Each row is a point on a landscape with many peaks, with its height.
A climber steps from a point to whichever of its 4 nearest points has the largest rise for the distance, and stops where none of them is higher. Distance is the straight distance between rows; heights are no part of it.
begeg: [-11, 40, 15, -26, 17, 41, -12, -25, 27, 3, 6, 5, -46, 15, -7, -15, 38, -12, 11, 47]  height 129
todor: [10, 10, 6, -10, -23, 38, 7, -2, -9, -3, 13, 5, 4, 12, -10, -22, -4, 36, 2, 17]  height 288
libab: [0, -39, -21, 36, 11, -15, 28, 24, 3, 11, -10, 10, -5, 17, 23, 22, -9, -32, 13, -3]  height 440
nuler: [20, -8, 9, 5, 12, -23, -9, 3, -4, 16, -20, -14, -4, 8, -18, 1, 8, 6, 15, -20]  height 498
sufo: [-34, -1, -28, 2, -26, 16, 13, -9, -1, -15, 16, 21, 12, 9, 15, 22, -24, -18, -15, -10]  height 335
Rodi: [-3, 36, 21, -29, 17, 13, -11, -13, 25, -25, -18, -11, -43, -8, -18, -23, 26, -8, 13, 29]  height 280
kepib: [17, 9, 27, -20, -9, 6, -10, -12, -6, 8, 2, -12, -5, 0, -8, -9, 12, 14, 9, 27]  height 392
vig: [-4, 19, 39, -34, -18, 34, -8, 3, 6, -13, -5, 2, 0, -10, -16, -4, -9, -1, -14, 33]  height 322
lebom: [13, 9, -4, -22, 53, -21, -10, 15, 14, -6, -41, -6, -10, 1, -10, -24, 26, -3, -5, -19]  height 483
zedob: [6, 11, -8, -4, 21, -27, -11, -21, -7, 21, 3, -11, 21, -9, -6, 8, 13, 10, 2, -16]  height 499
Guka: [9, 23, 12, -19, 4, 21, -16, -16, 0, -2, 10, 6, -9, -14, -26, -11, -6, 20, 6, 29]  height 550
punak: [-4, -18, -12, 13, -30, 11, 19, 1, -18, -15, 7, -4, 11, -5, 9, -4, -8, 15, 11, 1]  height 420
rof: [-8, 34, 6, -20, 4, 28, -5, -4, -11, -13, 12, 12, 1, -39, -27, 4, -1, 15, -18, 31]  height 602
Fod: [-53, -8, -32, -7, -24, 43, 16, -8, -14, -25, 13, 8, 6, 3, 39, 14, -21, -23, -14, -19]  height 278
Pazig: [1, 10, 4, 4, -10, -24, -12, -12, 12, 25, 21, 5, 8, -25, -5, 18, 0, 0, -9, 3]  height 353
kefer: [13, -32, 6, 25, 2, -24, 11, 29, 0, 12, -17, 9, -7, 0, 0, 10, -11, -16, 12, -18]  height 301
sepek: [-31, 3, -12, -10, -22, 43, 28, -5, -24, -19, 4, 24, 14, 1, -3, -26, -21, 11, -16, 0]  height 350
tun: [-8, 2, 6, -24, -34, 15, -3, 7, 1, -8, -4, 26, 5, -17, -6, -8, -23, -6, -22, 7]  height 359
torud: [-12, -18, -3, -12, -50, 17, 24, -7, -28, 6, 24, 27, 9, 18, -8, -3, -21, 13, 3, 11]  height 305
Kimov: [17, -15, 3, 25, 18, -31, 5, 17, -5, 31, -13, 2, 9, 13, 0, 15, 7, -18, 14, -17]  height 450
Tevet: [10, 29, 43, -20, 0, 35, -9, -11, 14, -7, 11, 0, -22, 13, -14, -17, 9, 14, 1, 35]  height 293
sav: [-17, 9, -27, 7, -25, 18, 9, -1, -6, -13, 21, 25, 12, -26, 3, 8, -27, 7, -23, 8]  height 393
vabo: [-5, 26, 42, -32, 1, 46, -31, -24, 8, 14, 5, -6, -10, 8, -13, -16, 30, 1, 4, 44]  height 50
Dib: [21, -13, 5, 13, 23, -30, 2, 15, -13, 31, -11, -13, 3, 32, -1, 1, 5, -2, 22, -28]  height 546
renid: [0, -7, -8, 30, 22, -21, -11, 20, 4, -8, -7, -7, 1, -3, 7, 7, -9, -9, -3, -23]  height 379
Guv: [19, 23, 2, -25, 26, -19, -15, -25, 9, 12, -23, -22, 1, 1, -15, -19, 25, 1, 1, -4]  height 475
gisa: [6, 3, 11, 3, 7, -33, -4, -14, -2, 34, 3, -15, 9, -3, -9, 19, 1, 9, 8, -14]  height 424
Nopus: [1, 11, -29, -3, 50, -22, -15, 3, 9, 5, -12, -3, 6, -14, 1, 10, 16, -5, -20, -29]  height 471
Nit: [9, -4, 0, -4, 28, -27, 2, -1, -9, 16, -19, -19, 7, 25, -11, -14, 17, 6, 3, -34]  height 505
ruzub: [9, -19, -9, 40, -2, -19, 9, 12, 1, 0, 1, -12, 3, -8, 12, 13, -3, -3, 14, -26]  height 328
Fadu: [0, 11, -9, -2, 27, -57, -8, -15, 0, 41, 4, -2, 26, 20, -3, 16, 12, -35, -11, -22]  height 641
nare: [11, 11, 28, -19, 11, -4, -19, 5, 11, -5, -19, -9, -3, -28, -2, -1, 6, -9, -3, 9]  height 433
rela: [-14, -20, -22, 14, -31, 11, 9, -6, -3, -12, 17, 13, 12, -11, 19, 11, -17, 6, 3, -9]  height 377
teko: [12, -14, -6, 40, 13, -36, 21, 1, -3, 30, 6, -11, 2, 12, 15, 18, -5, -23, 7, -11]  height 358
vuna: [5, 8, 7, 7, 2, 10, 1, 16, 9, -27, -7, -9, 0, -12, -15, -15, -3, 17, 6, 1]  height 418
Mege: [1, -28, -21, 37, 14, -22, 14, 8, -6, -4, 14, -12, 5, 13, 54, 24, 0, -29, 2, -18]  height 485
vagut: [25, -16, 2, 13, -34, -12, 13, 5, 0, 17, 1, 3, -7, 4, 4, 11, -5, 5, 19, 9]  height 287
duz: [16, 5, 1, -15, 37, -5, 0, -4, 6, 9, -29, -26, -4, 22, -3, -20, 28, 7, -1, -18]  height 586
sib: [-4, 26, 31, -33, 6, 38, -14, -12, 3, -19, 8, -1, -4, -13, -19, -15, 8, 4, -8, 35]  height 442
subuv: [-7, -3, -21, 32, -4, -20, 0, -6, -5, 8, 12, -23, 16, -4, 4, 14, -1, 7, 11, -19]  height 284
gis: [6, 40, 11, -24, 17, 29, -10, -26, -2, -7, 14, -2, -17, -1, -25, -12, 24, 17, 6, 44]  height 415
reb: [15, -9, 16, -30, 37, -26, -18, 4, -4, 13, -42, -8, 10, 24, -2, -15, 25, -10, -12, -22]  height 451
giba: [-29, -12, -36, 8, -44, 4, 16, -9, 6, -3, 25, 25, 6, 18, 13, 29, -19, -17, -2, 6]  height 311
Mur: [-1, -7, 3, -16, -40, 33, 16, 14, -9, -29, -2, 21, 1, 11, -1, -26, -21, 13, -9, 4]  height 625
gaten: [11, -10, -3, 19, 0, -19, -2, 9, 5, -4, 3, 2, 2, -7, -2, 14, -11, -14, -1, -9]  height 336
tal: [21, -32, 10, 24, 9, -11, 5, 16, -8, 3, -11, -12, 4, 13, 12, -12, 4, -3, 16, -25]  height 449
kudur: [-4, 0, -5, -19, -48, 13, 10, 0, -18, 3, 17, 33, 10, -8, -5, 13, -28, 3, -11, 5]  height 348
rez: [-19, -30, -27, 27, -23, -5, 13, -5, -3, -9, 25, -4, 6, 3, 33, 25, -11, -10, 10, 1]  height 421
lef: [3, 5, -1, 3, -22, -16, -15, 7, 10, 0, 3, 15, 0, -12, 7, 21, -10, -7, -7, -1]  height 324
dirik: [-21, -36, -20, 38, -23, -22, 31, -5, 9, 18, 23, -10, 0, 13, 45, 17, -11, -13, 12, 12]  height 481
rosav: [-37, -18, -19, -9, -36, 44, 24, -2, -28, -15, 16, 16, 5, 12, 9, -20, -20, 10, -5, -6]  height 279
des: [0, -14, 0, 25, -16, 1, 5, 20, -2, -25, -13, 5, 3, -3, 7, -8, -15, 12, 4, -10]  height 591
Zeza: [-3, -11, -12, 23, 43, -21, -5, 31, -7, -14, -15, -9, -8, 8, 0, -9, 17, -6, 9, -36]  height 316
vafuf: [10, 27, -4, -35, 27, -3, -7, -28, 18, 19, -20, -25, -16, 9, -6, -26, 45, 14, 9, 18]  height 333
dafiv: [6, -4, 2, -37, 63, -21, -26, 10, -8, 14, -45, 9, 0, 3, -7, -12, 30, -27, -20, -23]  height 423
lomi: [3, 13, 7, -5, 18, -6, -21, -4, 6, -5, -13, -5, -1, -14, -6, -2, 3, 16, -3, -3]  height 515
Rafi: [14, 21, 21, -34, 28, -8, -19, -14, 19, 6, -26, -22, -9, 5, -2, -25, 40, 1, -5, 6]  height 366
Razo: [18, -1, 13, -38, 23, -8, -19, -9, 15, 30, -26, -30, -7, 21, 0, -15, 32, -2, 3, 3]  height 566
sisoz: [-17, 32, -17, 12, 13, -4, -11, 5, 0, -20, 2, -2, -5, -34, -13, 10, -1, 16, -1, 2]  height 356
Ter: [24, -3, 16, -2, 7, 5, -1, -7, 2, 7, -3, -24, -6, 20, -7, -10, 9, 26, 19, -2]  height 265
pizim: [0, 12, -4, -22, 42, -24, -19, 12, 17, 23, -24, -3, 7, -10, 7, 1, 14, -25, -14, -31]  height 508
Namel: [19, -5, 17, -12, 19, -17, -21, 22, 8, 0, -36, 3, -4, -16, -14, -5, 2, -3, -5, -6]  height 411
Zuper: [8, -11, 4, 6, -33, -7, 15, -5, -7, 13, 15, 12, 0, 6, 1, 5, -19, 7, 10, 9]  height 327
buboz: [5, -43, -26, 45, 9, -17, 33, 6, 16, 15, 24, -9, -1, 18, 36, 37, -13, -31, -3, 8]  height 576
Rero: [5, 31, 7, -16, -6, 18, -5, 13, 4, -28, -13, 10, -15, -14, -24, -17, -3, 15, 2, 15]  height 320
lemu: [5, -18, -20, 32, 18, -25, -1, 9, 8, -13, 13, -17, 17, -4, 25, 13, 4, -19, -12, -28]  height 425
vezu: [11, 2, 3, 13, -18, 3, 2, -5, -8, -3, 16, -7, 5, -6, -16, -6, -3, 28, 8, 6]  height 351
duk: [-21, 12, -9, 16, -7, 17, 1, 4, -8, -16, 11, 3, 17, -28, -10, -3, -1, 17, -1, 2]  height 389
vif: [13, -12, -3, 22, 6, -24, -16, 17, 11, -3, -4, 1, -3, -11, -1, 8, -7, -10, -5, -13]  height 334
fali: [8, -8, 9, -2, -34, 10, -1, 17, 0, -11, -9, 15, -3, 2, -9, -3, -23, 2, 6, 11]  height 254
buli: [-56, -16, -22, 2, -28, 36, 27, -9, -25, 2, 20, 28, 10, 25, 26, 12, -28, -5, -11, -10]  height 297
pafur: [-38, -18, -26, 4, -39, 28, 29, -15, -32, 1, 30, 23, 11, 8, 26, -2, -17, 5, 8, -4]  height 269
nup: [5, 23, 20, -5, -6, 41, 3, -15, 10, -23, 13, 0, -25, 21, -19, -20, 9, 26, 5, 32]  height 237
Nipes: [15, 30, 20, -17, 13, 22, -5, -4, 20, -31, -5, -13, -35, 8, -15, -19, 17, 5, 5, 28]  height 211
zafa: [-18, -29, -29, 33, -13, 1, 4, 6, 12, -19, 4, -7, 5, 0, 37, 25, -11, -11, 4, -12]  height 409
zilo: [-10, 17, -4, -1, -8, 18, 14, -15, -23, -5, 30, 19, 7, -15, -19, -6, -12, 27, -16, 26]  height 525
Liv: [-9, -17, -16, 27, -10, -36, 14, -1, 12, 18, 31, 3, -4, 7, 19, 33, -19, -17, -4, 0]  height 413
sakez: [1, -2, -10, 12, 41, -45, -11, -1, 2, 23, 8, 1, 14, 13, 9, 32, 9, -32, -17, -18]  height 549
Bolu: [11, 6, 27, -15, -24, 25, -3, -4, -1, -6, 10, 6, 2, -1, -11, -10, -15, 17, 3, 22]  height 394
fated: [-12, 4, -4, -6, -22, 35, 14, 6, -5, -22, 14, 9, 9, -13, -10, -8, -26, 15, -12, 6]  height 441
Balig: [13, -14, 13, 2, -13, -9, -7, 19, 2, -10, -18, 16, -8, -16, 2, 3, -16, -1, -5, -5]  height 329
Lamol: [13, 2, 13, -12, 20, -25, -26, 0, -4, 15, -14, -6, 0, -10, -6, 8, 10, -8, 2, -15]  height 630
vefi: [-4, 22, 34, -26, 1, 26, -21, -2, 8, -17, -21, -5, -15, -29, -13, -16, 10, -11, -7, 38]  height 360
zofan: [15, -9, 13, 15, 3, 3, -6, 15, -1, -4, -16, -11, 2, -9, -8, -19, 8, 8, 19, -22]  height 354
Livu: [-9, -16, -17, 20, -26, -7, 22, -5, -4, 7, 31, 3, 10, -8, 9, 19, -11, 12, -2, -1]  height 376

For each start below, name the point where the climber stops.
Fod => des
gaten => buboz
buli => des
torud => Mur
vif => buboz

Call two points neighbours if one is among the 4 nearest of the other. Go from one point of each pair to the other, from neighbour to neighbour, staying as high as possible. Name the lowest point that can't be avoided.
des / Lamol => vuna
Mur / rof => fated
Dib / duz => Nit
